Points, in no order, along strands that fork, close into loops and pass close to each other.
Points whose rows are less than 49.3 apart are linked; no others are. Some points are linked to none.
q481: [ 22  20  14  10  17   3  -1  20  23 -25  -8  19   7  14  43  -1   1  -4
  14 -11]
q701: [ 20  26  30  27 -13 -23   7 -12  31 -24   3  18  10 -11  -7   3   1 -10
   0  -7]
q764: [-38  -2   1  -6   5  12  30   5  -9  -9 -26  -8 -21  -8   2  -2  28 -10
  10  17]
q341: [ -7  19  25  -6   6  -5  30   1  15  -3  -8 -11 -13  13   7 -25  16  -3
  26  -3]
q119: [-11  -8   8 -15  22  -1 -15  -3   5  -3   6  -5 -10  30  10  -5   9 -12
 -12   7]
q929: [-29 -35  -6   0 -14   6 -17 -19 -14   1  14 -19   8  -3 -12  12 -15  -1
  -8   2]
q469: [-28 -13  10  16  -4 -15 -19 -31  21  -6  16 -17   5  12  15 -11 -16 -29
 -11   5]
q93: [-21  -4 -15  21  -4  33  15  28  -1 -13 -26   8 -12   0  29  21   6  12
   7 -16]
q788: [ 26   8 -11 -10 -17 -12  -6 -13  -8   2   7   3   2  11 -18  19 -32  45
   1 -35]
q404: [-10 -10 -19 -10  13   6  -2   6 -13  -2 -14   9   5  -6 -11   6  14 -21
 -18  18]
q864: [-12 -18   2  24 -34 -10   8 -29  11  20  29  -6  21  -8 -11  -7 -25  -6
   7 -17]
q292: [ 20   1  -4  -1  -4  15  19   8  26 -11   0  13   8  24  13 -26  19 -26
  -2 -18]
q172: [ 11  17  30  29 -11  -8  -3  -5  31 -26  -3  14   7  -8  18  20 -19  21
   6 -27]
q892: [-36 -25 -17   8  -2  19   7   1 -11  29   2  -8  13 -22  -5  -2  12 -25
  -5  22]
q933: [-12   0 -18  19   1  24  12  32 -11 -22 -31  20 -12 -10   8  29   6   7
 -11  -5]
q505: [-28  13  25  -2  18 -10  25   3  12 -18 -20  -8 -23  17  20 -14  20  -9
  25  14]
q401: [  0   6  15  -2 -15 -18  20 -22   8  33  17 -20   6 -24 -13 -21   5  -4
  15  -1]
q82: [ -1 -20   3  -8  -1   7 -13  -3 -20  14  -2 -16  -4 -31  -6  18  -1   6
  -8  45]
q974: [  2  29  13 -19  -1  -9  35  -5   6   2 -15 -10 -15  10 -12 -26  18   7
  17  -3]
q679: [ -1  -7  13   1  13   4  -5  10  15   5  21  -6 -14  21  30 -14  -9   9
  14 -15]
q649: [ -9 -12 -22 -13   0   4 -10  -9 -19   5  -6   4   0  -5 -24  19   1   2
 -19   5]
q597: [ 24  19  21  21 -43 -21  33  -6   7  -3  -9  19  -2 -21 -21  -2   2  20
   6 -28]
q986: [-31 -14  21   1  10  -6  -9 -15  24   1  15 -16  -4  19  19 -27   2 -29
  -8  10]
q381: [ -5   0  22 -15 -15 -13  22 -22   3  20  -2 -29  -6 -27 -16 -15  19   2
   8  20]
q894: [-12 -28  16 -23  18   9 -14   3   1  10  19  -7 -13  31   1 -25   2  -1
  -1   9]
q873: [ 41   6 -32  -9  -8  14   3   6  -8  16   7   9   8  19 -14 -18 -14   9
  -2 -27]
q686: [-27 -33 -25   8   2  31  -6  13 -18  18  11 -15 -13  11  27   4  -7  15
   2 -17]
q903: [ 11  17  -6  -7  -9  10  39   9   8   2 -20   1 -11   9  -2 -16  19   9
  12 -22]
q633: [ 24  27  26  31 -38 -30  13   7   2 -14  -8  31   2 -23 -13  14   2  23
   6 -15]
q944: [  2   5  -9  -4  12  15  15  31  -5  -1 -13   5 -10   8  24   2   8   9
  10  -4]
q310: [-24 -10   1  14  -3 -14  -8 -34   9  -6  16  -7  10   5 -10   1 -14 -32
 -15   4]
q652: [-28 -10   7  -6  11 -11   1  -7  18   3   7 -13   2   8   3 -26  18 -39
  -7  23]
q834: [-15 -10 -21  -1  -2  12  30  26 -15  17 -19   8   6 -19  -1 -21  21 -30
   8  22]
q516: [-11  -3  12  -5  18  -5 -66 -10  -8 -31  14 -16   3  20  13  15 -29   3
  -9  16]
q264: [ 17  39   8  -5   8 -11  20  10  -2 -15 -21   3 -11  -1  -2  -2   2  15
  22   1]
q273: [ -6  -2   6  11   6  -9   2   3  15   9  17 -14  -3  -3  20 -19  -7   0
  13  -8]
q499: [ 20  27  10   7  10 -16   7  12  12 -18  -9  14  -2 -12  13   6  -1   7
  19   0]
q132: [-12  -6 -28  14   8  19   8  21  -3 -17 -22  21  -4   2  -8  29   6 -15
 -27   2]
q530: [-11  13   0  18  29   7 -25  10  14 -33 -26   8  -2  23  33  30  -9  -4
  -9   9]
q80: [ -5 -14   3  -5  -1  -1 -47  -8  -7 -14  32 -30   5  15   1   7 -30  19
  13 -13]
q615: [  9   1   0   2 -14 -18  -6 -12  -4  -4   5   8  -5  -5  -7  28 -23  39
   1 -25]
q796: [  3   8  -2  14   5 -10  -1  11   1 -12  -1   7  -2 -13  14  16  -4   0
   3   0]
q541: [ 24  -6 -29 -11  10   6 -31   8 -30   9   8  16  18 -14 -30  15 -18  -4
 -14  13]
q750: [ 16  20  22  25 -16 -39   6 -12  25 -10  12  12   2 -25  -5  13 -13   1
   3  -9]
q352: [-38  -5  -7   7   3  15  24  23  -8 -12 -22   1 -17 -15  23  -5  15  -9
  12  14]
q968: [  8  -5 -11  12 -16 -12   3 -13  -6  18   9   4  13 -18 -20  10 -18   6
  -8 -17]
q696: [ 20  15  10   6   4   9   3  13  29 -27  -5  20  11  15  32 -24  20 -16
   3 -24]
q38: [ -4  13  10  18  -3 -25   4   2   0   2   5   3   0 -42  -7  -6  -1  -4
   8  12]
q938: [-12 -30  -9  -4   4  25  -4   8 -11  23  24 -12  -7  21  10 -17  -6   9
   4 -18]
q622: [ 21  16  28  43 -31 -33  -4   9   5 -14   0  25   6 -29   4  28 -12  25
   6 -11]
q988: [ 40   4 -23   1   3  -6  -8   7  -9  27  17  23  27  -8 -15  -9 -16 -16
   0   0]
q162: [ -2 -10  -8   8   8  39  10  35   3  -5 -10   7 -11  19  36   4   4  12
   3 -24]
q625: [ 12   6   1 -33   3   5   5  -5 -13  18 -17 -16 -10   8 -18 -14  25  19
  -8  21]
q517: [ 29  26  19   3  28 -29 -24   6  10 -14  10   1   5  -9  28   8 -21  16
  12   0]
q793: [-14 -11   7  14 -14 -17  -3 -12  -9   6   9  -2   4 -24 -10  11 -11  16
  -3  -9]
q805: [ -4 -21   1 -23 -13  12 -20 -19 -17   4  17 -25  -5  27 -20   2 -11  16
   1 -13]
q437: [ 22  -5 -26 -27  -7  14 -20  -3 -33  26  -5   7  17  -3 -39   7  -5   8
 -15  16]
q692: [  8  17  18  10  -8 -42  -3  -6  -1  -2   4   9   6 -38 -18  10  -5   5
   0   6]
q318: [-15   6  24  30 -18  -9  -3 -12  37 -19   1  -4   0  -3  27   6 -21   5
   2 -19]
q340: [ -1  -9   1 -15  15  12   2  28 -28  11  -8 -10 -11 -22  15  -8  21  12
  14  26]
q984: [ 13  -8  15 -38  17  10 -36  -9 -10  -4   3 -13  -7  29 -10   8  10  10
 -13  29]
q887: [-20   0 -12  -5  20  16  12  40 -28  -3 -21   1 -15 -17  29  -4  18   0
  15  24]
q773: [ 25   6 -15   9  -4  -9   4   4  -5  13   5  20  14 -20 -18  -1 -11  -7
  -3  -4]
q309: [ -3 -37   5 -22   5  18 -13  12 -10  27  33 -10   0  20   2 -31  -7   5
  11  -3]
q21: [-20  11  13 -11   5  -3  21  -1  -8  -2 -17 -15 -18 -10   0  -8  24  -3
  15  27]
q325: [  3  -7   3  -4  14   2 -25   3   2  -3  29 -10  -2  19  16  -6 -21  14
  13 -15]
q482: [ 16   4  10 -35   2   6   8  24 -26  17 -18 -10 -14  -5  -1 -14  23  15
   5  34]
q316: [-36 -32 -10  10  -9  16 -11  -8 -18  19   5 -11  14 -17  -7   8  -4 -14
 -15  20]
q383: [-12  -8   1 -19  11  -1  12 -10   5  18   6  -9  11  10 -13 -25  27 -35
  -2  22]
q821: [ 20   0  10 -20  20  -6 -60  -7 -13 -23  23  -5   3  13   4  13 -17   3
  -3  25]
q729: [ 23  24  14  15 -31  -6  25 -12  26  -3   5   8   3 -14  -9 -16   0   9
  10 -31]
q519: [ 12  17   1 -25  10 -19   0 -20   6  -1 -11  -4  -3  18 -26  -9  11  -6
 -13   3]
q721: [  5  16  11 -29   5 -13   1 -26   3  -8 -15 -10  -3  -3 -28   5  23  -8
 -20  24]
q168: [-25  17   9  -1   7  11  35   6  -1 -20 -31   1 -27  10  14  -3  20   1
  24   2]
q17: [ 19  -3 -26 -25  -7  13 -11  -2 -36  22  -7   3   5  -1 -32   5  -8  36
 -12  -4]
q669: [ -3 -17 -29 -11   9  10 -33   0 -23   4   7   6  13   4 -15  12 -12 -15
 -15  14]
q406: [ 24  13   4 -10   2 -28   2 -32  13   1  14   0   7   4 -28 -11   0 -14
  -8  -4]
q549: [  4  -2  -1 -14  15  -6 -28 -18  -4  -6  15  -6  11  -1 -10   5   1 -11
 -18  23]
q960: [-19 -12 -17   5  -5  16  20  11  -9  37  -3   1  19 -28  -5 -15  15 -34
   7  20]
q186: [-12 -22 -30 -14  10  33   5  23 -26  15 -11  -3 -13  14  -2   7   7   6
  -7 -11]
q106: [ 14  24  -7  -1  -4  14  26  20   3 -10 -24  15 -10  -1   5   7  10  14
  14 -15]
q560: [-20 -22 -24   9  -6  16   8   3 -14   1 -10  11  -1   4 -14  27   1  -6
 -24  -8]
q563: [-16  -2   4   4  24   1  -5  15   7 -14 -11  -4  -8  18  25  -1   9 -11
   0  10]
q497: [ 10 -16 -25 -23  14  29  -7  23 -29  19  -4  -3 -17  10   6   5   2  26
  -3  -3]
q908: [-20  -7  -9   8  10   5  -8   1  -4  -3   1  -7  -4  -2  11  20 -10   7
  -7  -3]
q959: [ 11  22   4   2  34  -8 -12  18  14 -30 -13  19   4  15  30  16  -3  -8
   3   8]
q609: [ -7  -7 -19   8   8   5  10  21  -8   7 -14  19   4 -16  -4   1  17 -24
  -2  14]
q285: [ 19  -3 -23 -10  -8   8   8  -2 -15   9   7   1  -1  11 -11   7 -18  27
  -7 -30]
q416: [ 43  11 -33 -15   1   6   0   4 -18  32   9  13  19  -2 -25 -12 -20  12
  -3  -6]
q87: [ 11  17  19  26  -6  10  -7   1  26 -34 -18  26  13  -5  12  19  -3   7
  -3 -28]
q975: [-29  -5  17  28 -13 -11 -14 -18  30 -12  13 -17  -7  10  30  -4 -29 -14
  -6 -12]
q706: [ 11  27   3 -27  -2  -5  26   2  -8  15 -22 -16 -15   1 -19 -26  24  25
   7  12]
q682: [-24  -8   8  -7  -9   4  21  -9  -2  15  -7 -21  -9 -21  -8 -17  25 -14
  11  27]
q307: [ 25   7   6  13 -27  -1  25 -19  32   6  17   7  14  -1 -15 -19   4 -17
   0 -32]
q154: [  6   2  18 -38  14  -1 -13 -15  -4  -3 -12 -15 -11  18 -18   5  22  -3
 -19  39]
q726: [-14 -21 -25   0   7  38  12  21  -9  11  -4   0 -15  22  22   9   2  10
  -4 -26]
q765: [ 23   4  -5   6 -14  -6   4 -23  20  -3  19   7  15  17 -22  -6  -9 -17
  -3 -17]
q946: [ -7  -7  -7   5   8 -12 -12 -16   9  -9   8   4   9   8 -10   6   0 -29
 -20  13]
q449: [ 22   8  15  44 -18 -22 -10   1  11  -6  20  22  10 -28   6  11 -21   9
  -2 -13]
q202: [-23 -30 -10  18 -33  -2 -11 -22  -5  10  23  -8  23  -5 -16   3 -27   0
   2 -15]
q838: [-12  -1 -13 -11  18  11   4  15  -4  -5 -12  -5 -17   7  13  12  13   5
  -2   0]
q659: [ 15  -7 -25 -27   3  26  -3  12 -33  33  -9 -14 -10  -4 -15  -2   2  43
  -4  -1]
q58: [ 22  27  25  26 -10  -3  -6   3  28 -33  -5  36  17  -9   5  -2   9  -8
  -3 -27]
q16: [-25  10   6  15  18   8   1   5  19 -32 -26   5  -6  23  29  18   6 -16
  -7   8]
q688: [ 24  -8   2 -27  16   1 -40  -3 -20   1  17 -10   3   8  -5   9  -5   6
  -4  33]
q283: [-10   2   6  17   1 -22  -6  -5  17   1  13 -11   2 -20  14 -13  -4 -16
   3  10]
q871: [-12 -14   5  -7   5  -1 -48 -17 -12 -23  15 -26   1  15   1  17 -22  17
  -7   8]
q878: [  5   0  -5  -6   8  -4  -2 -22   5   9   9   0  18   7 -13 -14   9 -41
 -10  14]
q683: [-16 -12   8  16 -25 -32   4 -10  -1  -2  -2   8  -9 -11  -2  30 -10  30
  -1 -11]
q617: [  0  14   6   3 -17 -15  24  -7  16  -6 -14   0  -8  -3 -10  10   2   9
   4 -11]
q97: [ 23  -1 -16  -4  -3  11  16   1  16   4   3  28  27  20   1 -26  11 -41
  -8 -13]
q814: [  4  -2   4  10 -23  -9  19 -25  11  30  28 -15   9 -15  -7 -18 -13   0
  18 -25]

A piece is all that can be reached along the links. How many separate loops has the piece of each point below (a circle has one, a figure eight two, a Y none), and how many tips (points with one link)?
q864 -> loops 5, tips 1
q80 -> loops 3, tips 0
q788 -> loops 1, tips 0

A fork is a point with three links, a tip a point with one. Leave the first point through the second and follow the links. Name the first fork or tip that comes.
q669; q541 -> q726
q38; q283 -> q688
q97; q292 -> q563
q929; q316 -> q649
q154; q721 -> q750
